Points, in no order, along strands that fork and pass close to each other.
Points whose rows are less than 72.8 apart are linked; no others are. Some points are linked to none.
nabi: [ 57 -15  20  10 -39  38  19   9 -21 -33  -6   9   5  18 -23 -15  14  34
  41  22  29 -12 -25  17  17  -4  47  21  19  61 -11 -10   2 -45 -15  21
  -4  -2   4 -21  63 -15   3  54  -5 -10 -38   6 -14  32 -36 -31  20  21
   9   8  -1  -4]
Neku: [ 39 -31  16  14 -36  19 -16   6   0  13  -9   7  13   4 -55 -16 -33  26
  35  13  42 -18  -7  18   5  -3  25  21  45  59   7  20  27 -27 -19  26
 -11 -33  43 -27  70   3  -8  54   9  10  -4   1 -10  39  -5  -9  20  17
 -10  10  -3   2]
tor: [-50   0 -21 -17  41 -25   0 -23  27  48   1 -14   0 -18   9   1 -27 -41
 -23 -14 -27  -5  28 -27 -36  -7 -35 -12 -19 -70  49  18  35  77  20   1
  21  -4   8  16 -53  42  21 -56  17  24  24 -12  22 -36  69  57 -16 -16
 -16  17 -14 -18]
butuf: [  2 -24 -25  -4 -26 -14 -28  13  15  48 -19  19   1   6 -73 -13 -39  14
  22   6  43  -4  22  23  -4   1   5 -11  40  11   5  33  31 -25  -8  14
 -21 -34  46 -37  37  28  -9  20   1  33  28  -5 -12  45  11   4  18  -3
 -29 -25  16   2]
mim: [-20  -2  20 -10  12  -2  -4 -19   1   3  -6   0  19 -10  68  11   2 -23
 -22 -14 -34   7   3 -36  14 -14 -18  14 -35 -26  28  -7   1  54  21 -20
  26  23  -3  27 -38  -4   8  -7   1  -4 -12 -15  16 -28  17  17 -17   0
  25  38 -22  -2]
turip: [-50  26 -38  -6  46 -46   9  -8  17  38   7 -11 -39 -10 -37  -1 -19 -13
 -44   1 -25  16  16  16 -25  -1 -11 -55 -19 -70   9  -2  -1  15  16  -8
   3  -8 -19   2 -57  36   2 -73   5  30  56 -25  13 -11  37  18 -12 -34
 -29 -34  15   7]
Napi: [ -6 -34 -25 -14 -13 -21 -16  16  17  47  -7  16   7 -12 -44  -9 -44   6
  13   1  28  -7  19  10  -1   1 -12 -14  25  -5  19  31  35  -1  -6  16
  -5 -21  48  -8  21  27  -7  16  -3  17  33  -7  -4  18  29  17   7  -8
 -24  -9  -1  -3]
zegi: [-13  11 -46  11  -9 -29 -13  16   7  15   5  20 -25  -4 -79 -17   2   6
  14  12  24  16  12  35 -30   1  14 -37  22  -8 -26  19   2 -39  -6   2
 -25 -28  -4 -46  13  21  -7 -17   3  26  38  -3 -17  43  -8  -6  14 -10
 -26 -50  24   9]
Fupu: [-10  28 -42  16  -4 -32  -6  15   4  -6  16  14 -30  -2 -74 -12  10  18
  11   7  13  25   2  40 -30   4  18 -40  15  -9 -33   5  -7 -42  -1  -4
 -32 -23 -25 -43   7  12  -4 -25  -1  20  39  -1 -22  38 -20 -15  13 -12
 -17 -58  32  10]
vifid: [-17 -11  35  -7  11   6  -5 -15  -3  -5  -9  -6  30 -20  80  12   4 -19
 -16 -16 -34   0  -1 -35  21 -10 -19  28 -36 -18  35  -6   5  59  16 -11
  34  31   5  31 -19 -15   6   7  -6 -18 -25 -15  26 -31  16  19 -12   8
  27  60 -30  -2]
gul: [ 55  11  43  -3 -19  46  26  11 -31 -68   1  -1   2  21  20  18  49  27
  19  12  11   1 -34  -5  25  19  45  16   9  56 -27 -25 -41 -66 -23   3
   3  10 -20 -10  38 -45   1  50 -20 -44 -50   9  -2   6 -53 -38  17  23
  23  -1  17  -1]
Luvu: [ 27 -18  -2  12 -30   1 -19   9   5  24  -6  16   7   3 -61 -12 -29  24
  31  16  41 -13   1  18  -1  -3  20   7  45  42   2  24  27 -32 -15  21
 -19 -37  37 -37  55   8 -12  40   5  19   8   4 -12  43  -4  -8  19  11
 -15 -10   5   5]
zur: [-21 -49 -29 -36 -13 -35 -14  11  32  64 -10  -3  18 -14 -36 -18 -56 -10
  10  -8   7 -20  27  -1 -10 -13 -29 -12  25 -33  40  30  49  36   9  24
  12 -16  51  -6  11  46   3   7  -4  19  35  -7  11  15  53  36   3 -10
 -32  -1  -6 -12]
Bif: [ 13   8  48   3   1  26  -3   5 -18 -29  -1 -19  23   7  67  18  37  -7
 -12 -10 -14 -12 -14 -19  25  -3  -4  40 -11  19  -1 -16 -26  14  -7  -3
  16  28 -18  21   4 -39   3  25   0 -44 -52   3  18 -20 -12 -13   6  13
  31  36 -20  12]
rus: [  6   3 -11  10 -10   4  -5   7 -12 -10   9  15   8   3  -8   2  12  19
   8   9  13   7  -5  10   6  -6   4   4  -4  14 -20  -5  -9 -18   1  10
  -7  -7  -8  13  10   2   8  -3   2   2  -7   7 -10   4 -13 -12   2  11
   6  -1  -3   1]
Gubis: [-31   4 -44   4   9 -32  -9   6  15  23   7  19 -26  -5 -72  -8  -5  -3
  -8   4  14  17  13  31 -27   5   4 -48   0 -28 -11  20  -3 -13  -3  -6
 -13 -22   0 -21 -10  29  -3 -34   6  28  41 -13  -9  22  15   7   8 -21
 -26 -41  17  10]
todag: [-23  24  17 -15  32   1   4 -18  -5   2  -2   2  -2  -4  80  18  13 -33
 -40 -10 -43   5   4 -32   8  -8 -16   0 -36 -34  13 -16 -13  54  20 -43
  14  28 -24  28 -67 -14 -10 -26   1 -12 -11  -4  14 -41   6  12 -27  -4
  30  17 -13   5]
rone: [-38   9 -50   8  12 -36  -7   6  22  26   3  14 -37  -3 -84 -16  -3  -4
 -14   7  13  20  14  41 -32   3   6 -57   0 -37 -18  13  -6 -17  -2 -10
 -16 -24  -7 -31 -15  34  -2 -44   5  35  49 -16  -8  28  13   7   6 -27
 -36 -53  26  17]
Zez: [ 39 -57  28   1 -51  28 -22  10  -3  20 -18  -5  25  -4 -49 -17 -57  27
  40  -8  44 -23 -10  22  10   0  17  42  43  67  30  23  35 -11 -20  39
  -3 -24  65 -12  86   6 -10  63  11   5  -1  -5  -3  37   8  -4  29  17
 -10  38 -10  -6]
gug: [-14 -22  51  -4  11  16  -8 -11 -18 -21 -15 -31  41 -26 107  11   2 -27
  -9 -24 -43 -22  -7 -39  16  -8 -28  50 -33 -14  45 -15  18  69   9  -5
  44  52  20  40   0 -23   5  19  -7 -36 -44 -11  40 -42  16  23  -6  12
  33  99 -54 -10]
fek: [-23  -1 -36   3   6 -28 -11   8   8  21   9  22 -15  -7 -56  -1  -8   2
  -2   4  16  11  12  23 -19   3   1 -36   2 -16  -7  24   5 -12  -5  -1
  -9 -20   8 -10  -3  22  -4 -22   4  20  35  -8  -9  14  14   9   8 -15
 -19 -29   6   4]
zimaz: [ 56 -30  23  15 -40  40   6   4 -15 -17  -9   3   9  10 -35 -23  -5  26
  42  22  34 -19 -15  19  15  -4  39  28  30  67  -3   4  17 -32 -19  28
  -5 -12  28 -19  72  -8  -1  59   6  -7 -33   3 -13  32 -22 -23  20  23
   3  24 -13  -3]
beg: [-24  34  23 -11  53  10  11 -22 -21  -9  -4   2  -7  -4 106  21  24 -37
 -40 -10 -49  -3   0 -33   5  -4 -15   6 -43 -32  -1 -20 -18  55  11 -52
  14  43 -35  39 -72 -28 -19 -23   0 -22 -23   4  22 -60  -3  21 -31  -2
  33  19 -17   8]
modim: [ -6  41 -36  17  -1 -29  -2  15   4 -19  22   7 -33   2 -68  -8  15  25
   7   5   6  31  -2  41 -26   9  16 -43  14  -8 -38 -10 -16 -48   2 -12
 -35 -18 -37 -37   2   5  -1 -29  -4  18  37   2 -25  30 -28 -19   7 -14
 -11 -66  41  13]
Kitel: [ -5   7 -20  13  -6  -8  -9   7  -6  -5  13  19   2   1 -28   3   6  18
   8   7  15  10  -1  18  -7  -3   5 -12   1   7 -18   6   0 -19  -2   5
 -13 -15  -5   3   7   6   4 -11   4  10   7   6 -13   7  -6  -3   3   4
  -1 -15  -1   1]
Doti: [ 30 -65  21  -6 -50  16 -26  15   4  34 -21  -7  32 -13 -41 -18 -69  23
  39 -19  38 -24  -6  19  10  -4   4  42  37  52  43  27  50   7 -12  43
   0 -19  70  -5  78  14  -9  61   7   6  13  -3   3  37  19   4  31   6
 -19  41 -11  -9]
det: [ 33  40   7  12 -19  10  21  13  -8 -49  12  12 -19  28 -15   1  35  22
  17  10  10  24 -19   6  -1  11  27 -10   9  36 -49 -31 -51 -68 -12 -11
 -25  -8 -37 -20  12 -22   0  -5  -9  -3  -7  15 -25  14 -56 -39  -2   6
  11 -40  44   7]
pelez: [ 47  28  37   6 -14  34  28  10 -22 -67   6   8  -9  23  14  18  53  18
  13  12   6  12 -30  -7  17  16  42   7   3  48 -39 -26 -56 -68 -22  -6
  -4   3 -31 -13  20 -43  -3  28 -16 -35 -35  13  -8   5 -56 -41   8  16
  18 -16  30   4]
ruz: [-31 -12 -31 -15  17 -40   0   3  19  35   8   3 -11 -15 -35  -5 -28 -23
 -13  -6  -3   2  19  -3 -22  -4 -22 -29  -5 -43  22  23  18  20   6   6
   9  -7  11   4 -22  33   7 -28   8  17  48 -14   7  -8  43  27  -3 -26
 -22 -13  -3  -7]
voz: [-43  20 -29  -7  36 -42   3  -9   9  27  11 -14 -27  -1 -19   3 -15 -15
 -39  -3 -29  13  14   5 -20  -2 -14 -42 -17 -57  13  -3   6  20  17 -10
   4   0 -19   8 -55  28   5 -65  11  22  46 -19   7 -18  35  16 -13 -34
 -14 -23   3   1]
dun: [ 11  12  58   8  26  45   5 -11 -23 -36  -5 -23  16  10 105  26  46 -21
 -21 -14 -29 -14 -14 -37  24   5 -13  40 -33   8  -7 -22 -25  35 -13 -31
   9  57 -17  30 -12 -43  -2  22   3 -46 -69   7  21 -50 -11  -8  -5  12
  39  55 -30  14]
zusem: [ -8  30 -19  11   5  -1  -4  -1   0 -25  13   5 -13   8 -19   7  20  13
 -14   6  -3  20  -1  17  -7   9  -3 -24  -8  -5 -29 -15 -22 -20  12 -18
 -24  -7 -28   7 -21   0   3 -34   2   8   6  10 -16   2 -21 -20 -10   2
   5 -33  17   4]
vip: [ 11   3   9   1 -10   8  -6   6 -13 -13   3   2  13   2  25   5  21   8
  -4   2   0   2  -8  -6  21  -8  -1  24 -10  11 -12 -13 -24  -4   3  10
   8   6 -16  21   5 -14   4  10  -1 -17 -23   5   2  -2 -14 -20   5  13
  17  18  -7   6]
mif: [-28  40  17  -4  63  10  15 -30 -29 -17   0  -3 -15   5 114  24  39 -37
 -39 -11 -49  -1  -7 -28   1  -2 -12   7 -50 -31 -22 -23 -33  44   2 -55
  11  48 -49  36 -75 -40 -20 -31   1 -23 -31  11  20 -67 -15  17 -36  -2
  37   8 -16  13]
Voru: [ 23 -60  11  -5 -40   6 -23  12  10  39 -16  -7  31 -13 -33 -17 -66  16
  32 -14  30 -24  -2  12  13  -4  -3  31  34  36  41  23  54  11  -8  37
   0 -18  64  -2  62  15 -10  53   2   7  19  -1   0  30  24  10  22   2
 -19  33 -11  -5]
Ger: [-50  13 -21 -11  46 -25   5 -25  19  42  -2 -19  -7  -9  23   5 -19 -34
 -36  -9 -40   5  23 -22 -34  -7 -29 -19 -29 -76  37   2  27  67  27 -11
  20   5  -6  11 -71  35  20 -74  16  23  25 -15  20 -36  57  44 -24 -17
  -6   4 -10 -14]
Vifo: [ 14  33   5   9   9  16  10  -4  -4 -38  10   7 -11   4  22  12  36   4
 -19   8  -9  14  -8  -7  10  10  -1   4 -13   5 -32 -19 -47 -21   8 -16
 -11   7 -36  12 -23 -28  -6  -8  -6 -20 -16  19  -7  -5 -38 -34  -9  15
  13 -15  17   5]
Vabu: [ -4  50 -27  19   5 -21   0  10   5 -29  22   0 -33   8 -53  -2  20  23
   1   7   2  31  -4  35 -22  15  13 -44  11  -7 -40 -20 -22 -47   4 -20
 -36 -15 -45 -28  -9  -2   0 -36  -3  14  30   6 -26  21 -32 -22  -2 -12
  -3 -68  43  15]
sava: [-43 -11 -14 -15  29 -17  -3 -25  22  38   2 -11   9 -18  22   0 -24 -37
 -16 -14 -27  -4  23 -34 -25  -8 -33  -3 -21 -54  45  15  32  73  20   1
  23   0  13  23 -44  37  25 -39  15  22  12 -13  17 -37  59  52 -20 -12
  -8  28 -22 -21]
kiduz: [ -4  42  22  20  44  19  21 -29 -29 -43   5 -16 -16  17  99  24  55 -20
 -34   0 -40  -3 -16 -23   9   0  -6  25 -37  -9 -43 -24 -44   7  -5 -40
   2  50 -61  16 -52 -58 -14 -11  -1 -35 -46  23   9 -52 -36 -15 -18   5
  30   1 -12  17]
nodas: [ 11  55  17  28  35  19  35 -22 -30 -61  11 -10 -28  13  77  22  56  -1
 -35   9 -33   9 -18 -15  10  13   8  19 -27   4 -54 -27 -55 -27  -4 -31
  -7  40 -64   9 -43 -60 -16 -11 -11 -37 -29  23  -3 -38 -51 -28 -10   5
  19 -14   2   7]
Mima: [ 58 -51  33   8 -52  46  -4   4 -14 -13 -16  -7  17   7 -43 -26 -25  21
  46  12  38 -25 -14  19  12   0  36  41  40  79  10  13  19 -27 -23  30
  -2 -14  51 -17  90  -7  -4  68  11 -11 -30  -2 -11  34 -13 -20  25  26
   3  40 -18  -6]
pek: [-28 -63   1 -31 -18  -2 -19  -4  27  55 -10 -19  42 -24   9 -11 -51 -19
  21 -19  -5 -39  12 -20   3 -15 -29  11  12 -13  67  21  65  72   8  27
  27 -19  61  16  17  36   2  14   0  13  -1   0  15  -5  66  57  -8   2
 -19  49 -32 -10]
tanaf: [-41  14 -24  -8  31 -37   3 -11  10  28   8 -15 -16   0  -3   5 -17 -23
 -35  -6 -31   9  15  -7 -23  -6 -19 -32 -19 -55  20  -2  14  32  19  -9
  10   4 -15   9 -57  27  13 -62  14  21  39 -17   9 -24  40  24 -16 -32
  -8 -13  -4  -6]
gur: [ 23  10  -1  11 -16  18   7  10 -12 -28   4  16   6  10  -6   3  22  26
  18  11  13   7 -14  10   7  -5  18   8   0  25 -27 -15 -21 -33  -1  10
 -10  -7 -14   1  19  -8   9   8  -6  -4 -21  11 -11  11 -31 -24   2  21
  10  -9  12   1]
zir: [ 48  -7  42  -8 -16  46  16  10 -36 -55  -1 -21  20   9  34   6  37  23
  15   4   6 -18 -30   0  33  10  28  38  13  49  -5 -19 -21 -35 -13  20
  10  19 -10   6  44 -40   3  55 -14 -54 -63   7   7   4 -36 -32  27  26
  29  32 -15 -11]
mevob: [-10 -42 -29 -22 -25 -20 -22  14  25  61 -24  15  10  -3 -64 -17 -61  13
  14  -3  32  -8  29  21  -2  -1 -12 -13  33 -11  25  35  46   5   4  21
  -9 -20  61 -19  30  45  -2  18  -8  33  39 -11  -1  33  34  19  14  -9
 -39 -15  10 -10]
zitof: [ -3 -54 -20 -22 -32 -18 -25  13  25  62 -25  11  21  -6 -60 -24 -71  17
  20  -8  30 -16  26  19   3  -5 -11   1  32  -2  37  37  58  14   7  31
  -8 -18  70 -15  41  46  -1  31  -7  33  35  -8   1  37  34  18  21  -9
 -43   0   3 -17]
vup: [ 12  21   8   3   1  11   0   1  -7 -28   7   4   1   3  23  10  30   4
 -17   5 -10   9  -7  -9  15  -1  -3  14 -12   6 -24 -17 -40 -12   9  -7
  -4   8 -29  20 -13 -23  -2  -1  -3 -22 -19  15  -1  -6 -28 -28  -3  14
  16   2   8   6]
pobal: [ 54  -3  25   1 -33  39  24  11 -26 -45  -4   7   3  22  -7  -2  30  35
  36  17  22  -3 -30  10  22   1  48  17  11  55 -18 -20 -19 -57 -15  15
  -1   3 -11 -18  52 -26   4  50 -16 -20 -45   8 -12  25 -47 -37  18  21
  16  -2  15  -3]
kugeb: [-34 -18  -7 -12  17 -12  -5 -24  16  27   0  -6  17 -15  35   1 -17 -33
 -10 -13 -25  -1  15 -36 -12 -11 -28   5 -27 -40  38   9  28  65  20  -1
  25   8  12  25 -37  29  24 -24  10  17   5 -14  11 -34  45  40 -22  -8
   0  33 -25 -19]
naker: [ 41  33  20   8 -19  23  26  12 -11 -55   8  13 -13  26   1   9  43  20
  16  10   9  19 -23  -2   9  11  34   0   4  41 -42 -28 -55 -67 -16  -8
 -12  -4 -34 -16  17 -31  -1  12 -13 -17 -23  14 -18  13 -57 -41   3  13
  15 -27  38   6]
mekeb: [-45  16 -20 -10  38 -30   5 -19  14  33   1 -19 -12   0  16   7 -16 -30
 -36  -9 -40   8  19 -15 -27  -8 -21 -26 -26 -64  26  -3  19  47  24 -15
  14   7 -15   9 -68  30  17 -70  16  21  31 -18  13 -31  46  31 -24 -24
  -2  -8  -7  -9]
Zes: [-20  44  16  10  53  10  17 -32 -29 -31   5 -10 -19  12 103  23  51 -30
 -38  -5 -44  -1 -13 -22   2  -1  -9  14 -43 -20 -38 -24 -41  21  -2 -48
   5  46 -60  22 -66 -53 -19 -23   1 -27 -37  19  13 -56 -29  -1 -29   1
  33  -4 -14  16]
gan: [  8 -41  -9  -7 -21 -11 -18  13  16  44  -7   5  19 -13 -29 -12 -50  10
  20  -3  27 -17   9   6   9  -1 -12   5  30  10  28  26  45   5  -6  24
   1 -19  50   0  33  18  -9  31  -2  10  24  -2  -2  17  27  16   7  -5
 -20   9  -8  -2]
Pavi: [ 48   2  39  -4 -13  45  19  11 -32 -58  -1 -11  13   9  27  12  41  24
  12   9   6  -8 -29  -2  28  13  33  29   8  47 -15 -22 -31 -45 -13  13
   7  14 -14   1  38 -41   5  49 -17 -49 -55   8   7   3 -42 -34  20  28
  26  15   1  -7]
nur: [ 20  36  -6  16 -15   6  10  12  -4 -42  14  11 -13  20 -24   4  25  23
  17   7   9  22 -13  16  -6   7  16 -13   6  22 -41 -23 -32 -51  -2  -9
 -27 -10 -34 -17   7  -9   5 -16  -6   5   1  14 -23  14 -44 -29  -4   7
  10 -43  35   6]
pafam: [ 13  11  56   9  12  39   0   0 -19 -37  -3 -24  21  11  87  22  45 -15
 -16 -12 -22 -15 -16 -27  23   2  -8  42 -20  16  -6 -19 -26  23 -11 -17
  12  44 -19  23  -3 -43   2  24   2 -48 -64   6  20 -36 -13 -11   1  13
  35  43 -25  13]
Zuti: [-20 -55   2 -19 -14   0 -16  -3  24  43  -8 -17  34 -24  19 -10 -36 -25
  24 -13  -4 -31  10 -24   3 -13 -29   9   6  -8  55  18  56  60   5  24
  27 -10  49  18  10  26   7  15   3  10  -1  -2  11 -11  53  47 -18   1
 -14  43 -32 -10]
nikib: [-16 -60 -25 -33 -29 -30 -21  10  31  69 -21   1  24  -9 -50 -27 -70   6
  16  -9  15 -23  29  11  -3 -16 -23   0  31 -21  45  34  63  37  12  34
   3 -15  67 -11  30  51   2  21  -7  28  34  -6   7  30  47  30  18 -10
 -42   8  -7 -19]
fepa: [-30 -30  -2 -13   8  -5  -7 -18  17  30  -2  -8  23 -22  37  -5 -17 -34
   2 -13 -17  -9  12 -36  -6 -10 -30   9 -22 -29  44  12  31  65  15   9
  30   4  23  27 -20  27  22  -8   8  14  -2 -13  13 -30  44  44 -23  -4
  -4  45 -30 -19]
peve: [-22 -43   2 -14  -4  -2 -11  -7  20  34  -3 -11  28 -22  31  -9 -22 -29
  17 -11  -6 -20  10 -30   0 -13 -29  10 -10 -15  45  16  42  58   7  19
  30   0  35  23  -3  23  15   7   7  11  -2  -8   9 -20  47  42 -22  -2
  -9  43 -31 -13]
gute: [ 12 -54   1  -9 -30  -6 -21  12  15  45 -12  -4  27 -13 -29 -15 -62  14
  25 -10  26 -23   4   7  12  -5 -12  18  32  19  37  23  55  13  -4  32
   1 -19  59   0  45  19 -10  43  -1   9  23  -1   0  23  29  15  14  -3
 -20  22 -10  -5]
tofir: [-24 -29 -13 -12   0 -26  -6   2  21  32   6  -4  14 -14   1  -5 -26 -25
   7 -10  -3 -11  14 -20  -9 -10 -27  -6  -1 -22  31  22  36  36   3  16
  19  -5  20  11 -13  27  15  -5   9  13  25  -9   6 -15  44  36 -13 -15
 -11   9 -20 -10]
gebo: [-46   6 -46  -9  36 -44  11  -3  28  45  -1   1 -38 -12 -58 -14 -26 -21
 -32   0  -9  13  21  17 -28  -1 -15 -53 -16 -68  13  12   2  15  10  -1
   1 -12  -1  -3 -41  45   3 -61   5  33  64 -26  14  -1  44  22  -6 -34
 -41 -32  18   5]
fepep: [ 17  36  -1  14  -1  17  11   2  -1 -42  10   9 -13  11   0   9  33  14
  -2   7   2  21  -9   4   3  11   8  -9  -8  12 -36 -22 -43 -36   4 -16
 -21  -2 -34   0 -11 -19   0 -15  -6  -5  -8  17 -17   5 -42 -35 -10  13
  13 -31  28   5]
lil: [-36  -3 -40 -13  25 -43   4   2  22  39   4   6 -26 -14 -50  -8 -26 -21
 -22  -2  -2   9  21   9 -26   0 -18 -42  -9 -55  16  19   9  15   7   3
   3  -9   6  -1 -30  38   4 -44   6  25  57 -21  10  -3  42  24  -3 -31
 -31 -23   8  -1]
rom: [-23  -6 -48   2 -13 -29 -18  20  17  37 -11  19 -25   1 -89 -21 -16  -3
   9  12  32  10  25  37 -28   3   6 -39  27 -13 -20  24   9 -32  -8   2
 -22 -31  15 -45  10  34  -6 -20   2  34  45 -11 -15  43   9   6  11 -14
 -37 -50  25  10]
kam: [ 14   5  34   0  -5  16  -5   7 -16 -24   1 -11  19   3  49  12  32   1
  -9  -5  -9  -6 -13 -12  26  -7  -1  35  -9  16  -3 -16 -27   5  -2   7
  16  19 -19  20   7 -31   2  22  -2 -36 -40   5  12  -8 -15 -16   8  12
  27  29 -14  10]
pev: [ 48 -20  39  -7 -20  41  13   8 -35 -39  -4 -22  24   8  29  -5  27  19
  23   3  10 -25 -27   6  36   5  27  44  14  51  11 -12  -8 -23 -13  29
  15  18   1   7  54 -36   0  57  -7 -46 -65   6   5  13 -28 -28  36  21
  30  49 -30 -13]
kufi: [ 13  62  13  28  31  16  38 -20 -21 -61  14   0 -38   9  57  22  57   8
 -33  10 -20  21 -17  -7   8  22  16   3 -23   9 -53 -25 -62 -37  -3 -32
 -11  25 -61   4 -43 -55 -19 -15 -13 -26 -18  22 -10 -25 -58 -32  -9   6
  14 -26  14   4]
lozub: [  3  54 -17  21   7  -9   7   8   5 -39  21  -3 -34  15 -33   1  28  18
  -3   9   2  30  -4  26 -14  21   8 -42   6  -1 -45 -28 -30 -46   3 -26
 -34 -10 -48 -19 -19  -9   1 -38  -2  12  19  10 -27  12 -41 -28 -11  -8
   4 -64  42  12]
gom: [ 17 -22 -15   2 -34 -10 -30  10  11  41 -16  16   4   7 -77 -15 -39  20
  28   9  44  -8  15  20  -3  -1  13  -1  48  28   4  31  30 -32 -11  21
 -25 -39  43 -43  53  21 -10  34   4  33  21  -1 -13  52   0  -6  23   4
 -27 -18  18   2]
bom: [-11  -5  50  -3  13  17  -5  -9 -14 -20 -11 -17  32 -16  96  16   9 -19
 -17 -20 -37  -9  -5 -34  23  -7 -21  37 -34 -11  31 -12   5  59   9 -14
  33  45   8  36 -12 -25   3  15  -7 -31 -37 -11  33 -42  12  17  -9  10
  33  73 -38   1]
venos: [ 16  59  -6  20   6   2  20   3   4 -47  18   1 -39  21 -10   3  41  12
  -6  12   3  31  -7  13  -5  25  11 -31   0  11 -52 -34 -47 -51  -3 -30
 -29  -6 -51 -16 -22 -21  -4 -31  -3   6   6  16 -29   7 -55 -38 -13  -4
   9 -55  43   9]
lafe: [ 10  45  22  28  37  22  29 -25 -31 -56   7 -18 -19  18  93  25  58 -12
 -32   4 -38  -1 -19 -23  12   6   1  29 -33  -1 -51 -27 -49 -12  -6 -34
  -3  50 -63  12 -44 -61 -12  -4  -3 -41 -44  25   4 -46 -45 -26 -11   6
  25  -1  -9  12]
migu: [  3  -2  -4   5 -11   0  -6   6 -12  -5   6   9  11   3  10   2  12  11
   1   5   7   4  -4   0  15 -10  -2  13 -10   9 -14  -8 -12  -6   3  11
   3   0  -9  23   6  -2   7   1   2  -5 -11   3  -5   0 -10 -12   2   7
  10  14  -9   3]
Dud: [ 41   9  14   6 -23  30  18  12 -18 -40   0  14   3  15  -3   2  29  31
  27  13  16   4 -24   8  14   0  35  13   5  40 -26 -21 -27 -49  -8  12
  -4  -1 -17 -10  34 -17   6  29 -12 -15 -32  11 -10  18 -41 -33   9  24
  15 -11  18   0]
Tonun: [ 15  60   1  22  17  11  29  -6   0 -49  15   5 -40  15  17  10  52   8
 -17  12  -2  30  -8   4   2  26  11 -23 -14   9 -50 -31 -59 -44  -2 -34
 -21   2 -54 -10 -35 -34 -13 -26  -6  -2  -3  19 -24  -1 -59 -40 -14   2
  10 -45  33   6]
satam: [-30 -13 -19 -10  12 -34  -2  -5  16  28  10  -4   1  -9  -6  -1 -23 -28
  -8 -10 -11  -1  15 -16 -17  -8 -25 -15  -9 -35  27  18  26  34   8   6
  16  -2   5  12 -29  28  16 -27  11  17  34 -13   7 -20  44  33 -10 -24
 -10   0 -14 -12]
ledif: [ 17  59  10  23  23  18  34 -13 -10 -57  14   6 -36   9  37  16  54   6
 -25  12 -11  25 -13  -4   6  23  15  -8 -18  12 -48 -24 -62 -40  -2 -31
 -14  12 -55  -2 -36 -46 -18 -17 -11 -17 -13  20 -15 -12 -58 -37  -9   5
  12 -33  24   4]
muli: [-11 -15 -36  -3 -16 -21 -21  17  14  43 -12  24 -10   1 -72 -12 -26   4
  16   9  37   3  23  24 -15   3   2 -27  30  -3  -6  32  20 -25 -10   7
 -17 -31  33 -36  20  28  -9  -1   1  30  34  -7 -12  39  14   7  12  -8
 -29 -35  15   5]
Kapo: [ 48 -48  28   8 -49  35 -15   6  -8   5 -15  -5  20   2 -50 -20 -40  25
  41   6  42 -22 -13  22   9   0  27  38  44  74  16  17  27 -22 -23  33
  -5 -24  56 -17  84   0  -8  63  13   0 -14  -2  -8  35  -3 -11  24  22
  -4  32 -12  -2]
keler: [-23   8  16 -15  24  -3   1 -23   1   7  -7   1  12 -11  75  13   1 -29
 -31 -12 -45   6   6 -38   8 -11 -18   6 -36 -37  26 -11   0  60  27 -31
  22  25  -8  29 -56  -2   1 -20   1  -7  -8 -11  16 -35  18  17 -22   0
  27  34 -19  -2]
pud: [-13   4 -27  11   0 -17 -12   7  -1   6  13  21  -5  -3 -41   2   1  12
   5   7  16   9   3  21 -13   0   5 -24   5   0 -13  16   5 -15  -4   3
 -13 -20   0  -3   4  13  -1 -17   4  14  20   1 -12  11   3   4   7  -5
  -7 -23   1   3]
reteb: [-23 -40 -21 -28  -4 -31 -10   8  30  52  -1  -4  18 -18 -19 -11 -43 -22
  10 -11   2 -20  21 -13 -11 -12 -30 -11  18 -29  39  27  45  40   5  21
  16 -13  39   2   0  37   7   2   1  14  30  -6  10   0  52  40  -5 -11
 -23   4 -13 -10]

A fork is a point with three links. Follow the links from the first point to the second and name the forks in between, in order.
det / migu -> vip
gur / butuf -> Kapo
vip / Neku -> rus Kapo
pobal / fepep -> rus vip
kam / rone -> vip rus
Gubis / Mima -> rus

Follow the links from the first point to the second, and from the first to the third. Name the last point that the two ways share.
rus / nur / dun -> vip
rom / pobal / Voru -> Kapo
rone / vip / zimaz -> rus
Vifo / Gubis / Mima -> rus
dun / gur / det -> vip
zimaz / gute / Luvu -> Kapo

Name the points in between on the shortest way along the links from the first point to the second, in order.
dun / Kitel -> pafam Bif kam vip migu rus
det / vup -> nur fepep Vifo
Doti / nikib -> Voru gute gan Napi mevob zitof
Luvu / Fupu -> gom butuf muli rom zegi
Mima / gur -> zimaz nabi pobal Dud
